A landscape with many peaks, sampled at points; each row gives a point and its height.
From any point a climber steps to the highest of the 4 points nearest to it. It stops when none of these is higher. Distance is the straight distance between rows; heights are no part of it.
z919 h=623: [140 140 130 107 156  99  75 145 127 112]
z576 h=580: [156 122 116 119 143  97  91 148 140 116]
z721 h=12: [128 110 152 132 133 133 140 115 134 147]
z494 h=608: [116 106 189 102 176 156 134  68 133 134]
z508 h=754: [176  69 145 127 155 168 173  58 132  96]
z353 h=618: [140  92 123 159 125 142 177  97 134 126]
z153 h=258: [103 132 178  97 168 135 109 103 134 140]
z839 h=162: [150 114 143 111 162 129 103 108 130 111]
z405 h=891: [121  92 153 154 132 160 178  79 134 144]
z47 h=705: [102 108 178 136 122 148 163 101 136 172]
z251 h=804: [120 137  94 152  82 123 144 160 123 143]
z43 h=696: [159  78 105 164 134 156 190  80 127 105]
z490 h=530: [150 128 144  91 202 144  96  86 120  62]
z488 h=768: [ 88 176 175  95 188 121  74 123 116  92]
z796 h=823: [ 99 146 145 138  79 133 155 151 131 176]
z332 h=878: [ 86 140 193  93 190 153  99  81 118 111]
z66 h=122: [146 103 127 144 128 128 144 122 134 131]
z170 h=837: [129 155 133 115  90 105 110 174 137 160]
z627 h=117: [146 119 136 130 137 108 115 130 137 134]
z759 h=361: [155  89 127 139 141 139 152  93 132 116]
z286 h=749: [157 124  91 143 102  99 114 171 138 129]
z960 h=91: [139 113 154 107 173 136 116  95 136 113]
z132 h=849: [113 171 108 129  54 123 142 179 133 166]
z688 h=697: [150  82 122 159 137 157 185  76 126 112]
z912 h=231: [164  98 118 137 141 125 131 113 133 117]
z982 h=801: [147  82 164 125 157 166 173  56 136 124]
z390 h=866: [103 110  93 172 101 145 185 109 115 138]
z652 h=758: [ 84 125  65 165  87 144 180 139 105 142]
z396 h=855: [127 115 116 159 109 129 156 128 130 142]
z587 h=532: [140  95 172 109 166 160 143  66 130 125]
z524 h=805: [152 159  94 130  75  95 105 192 136 143]
z469 h=557: [161 123 122  97 190 117  77 115 130  72]
z521 h=789: [107 149  71 158  68 127 161 172 115 146]
z868 h=702: [ 83 180 170 105 197 130  79 114 112  69]
z907 h=785: [ 84 149 106 153  68 139 172 152 116 166]
z92 h=638: [115 138 164 110 120 117 112 141 137 167]
z67 h=867: [127 111 169 101 182 141 114  82 133 113]
z985 h=84: [140  99 162 123 154 143 137  90 136 132]
z305 h=467: [156  88 145 120 164 151 135  80 132 107]
z159 h=686: [119 110  82 174 102 137 172 130 113 128]
z101 h=894: [124  88 184 117 161 172 172  56 140 141]
z975 h=734: [110 121 137 149 103 136 163 130 130 157]
z79 h=729: [ 93 122  38 168  86 139 171 141 101 132]
z442 h=790: [113 128 115 155  93 128 159 145 126 147]
z849 h=787: [ 72 163  76 144  52 155 171 157 106 168]
z487 h=573: [125 134 160  92 199 146  95  91 120  83]
z293 h=605: [158 132 113 112 154  88  72 156 130 104]
z646 h=468: [143 113 120 151 111 116 141 138 133 138]
z228 h=305: [178  85 137 100 177 152 134  73 130  86]
z569 h=796: [108 164 149  97 163 105  61 147 127 111]
z320 h=782: [ 70 137  43 149  74 148 173 147 101 152]
z233 h=767: [150 154 113 108 100  95  76 184 137 141]
z666 h=473: [123 139 156  99 185 124  82 111 121  94]
z803 h=728: [169  74 125 149 142 162 183  68 134 100]
z178 h=854: [139 164 103 132  62 103 120 189 134 149]
z680 h=784: [151 143  66 154  70  98 128 187 125 126]
z580 h=182: [159 106 141 101 181 135 110  88 130  95]
z864 h=375: [161 111 101 143 127 106 123 139 139 119]
z679 h=416: [112 123 160 131 113 130 137 129 132 163]
z988 h=861: [163 152  95 119 101  77  76 190 137 127]
z77 h=694: [135 143 138 109 128 103  82 161 137 137]
z945 h=739: [158  87 149 129 155 159 167  69 137 116]
z473 h=859: [121 164 141 122  73 119 128 172 134 175]
z224 h=822: [133 135  88 154  81 112 135 167 124 139]
z867 h=803: [149 141 106 134  86  97 112 184 135 142]
z449 h=725: [ 89 156 170  89 151 118  81 142 126 139]
z583 h=584: [140 138 133 105 177 112  81 124 132  97]
z658 h=751: [ 92 125  98 162  84 147 176 135 116 153]
z832 h=753: [141 132 115 133 104 104 120 158 135 142]
z361 h=840: [ 93 176 168  96 168 114  67 141 121 111]
z771 h=642: [108 153 157  94 168 119  77 131 126 125]
z913 h=722: [122 172 142  89 115 103  73 174 135 152]
z564 h=551: [143 142 133  97 201 120  69 108 121  64]
z648 h=683: [108 163 164  99 200 136  82 101 118  61]
z760 h=873: [ 99 122 132 158  94 142 169 128 123 160]
z445 h=658: [139 185 118 101  73  99  89 195 143 157]
z235 h=842: [114 144 126 142  81 123 148 159 135 163]
z599 h=684: [ 76 169 185  93 189 137  88 106 116  95]
z475 h=518: [142 116  97 161 107 119 148 141 126 128]
z82 h=455: [159 101  98 158 118 120 145 126 133 114]
z392 h=556: [144 106  74 171 109 122 156 133 119 113]
z485 h=788: [ 93 156  77 153  61 139 168 168 115 157]
z202 h=783: [119 151 148 104 115 112 100 163 135 161]
z461 h=845: [137 146  89 149  71 100 127 178 129 140]

Two climbers start at each pair of points below. Name the first point that both come to, or write -.
z583, z293 => z77
z945, z43 => z982
z985, z580 => z982
z228, z688 => z508
z79, z680 => z461
z648, z666 => z361
z803, z305 => z982

Call two points neighbours if one is among the 4 nearest of the other. Go from one point of each pair to the other, from neighbour to neighbour, staying as high as possible. Name the lowest point that can't be avoided.
z101, z332 => z919
z396, z405 => z47
z361, z67 => z599
z405, z101 => z982
z178, z473 => z132
z396, z178 => z796
z988, z178 => z524

Where does a climber stop that starts at each point below?
z286 => z178
z849 => z178
z913 => z473
z867 => z178
z92 => z473
z490 => z67
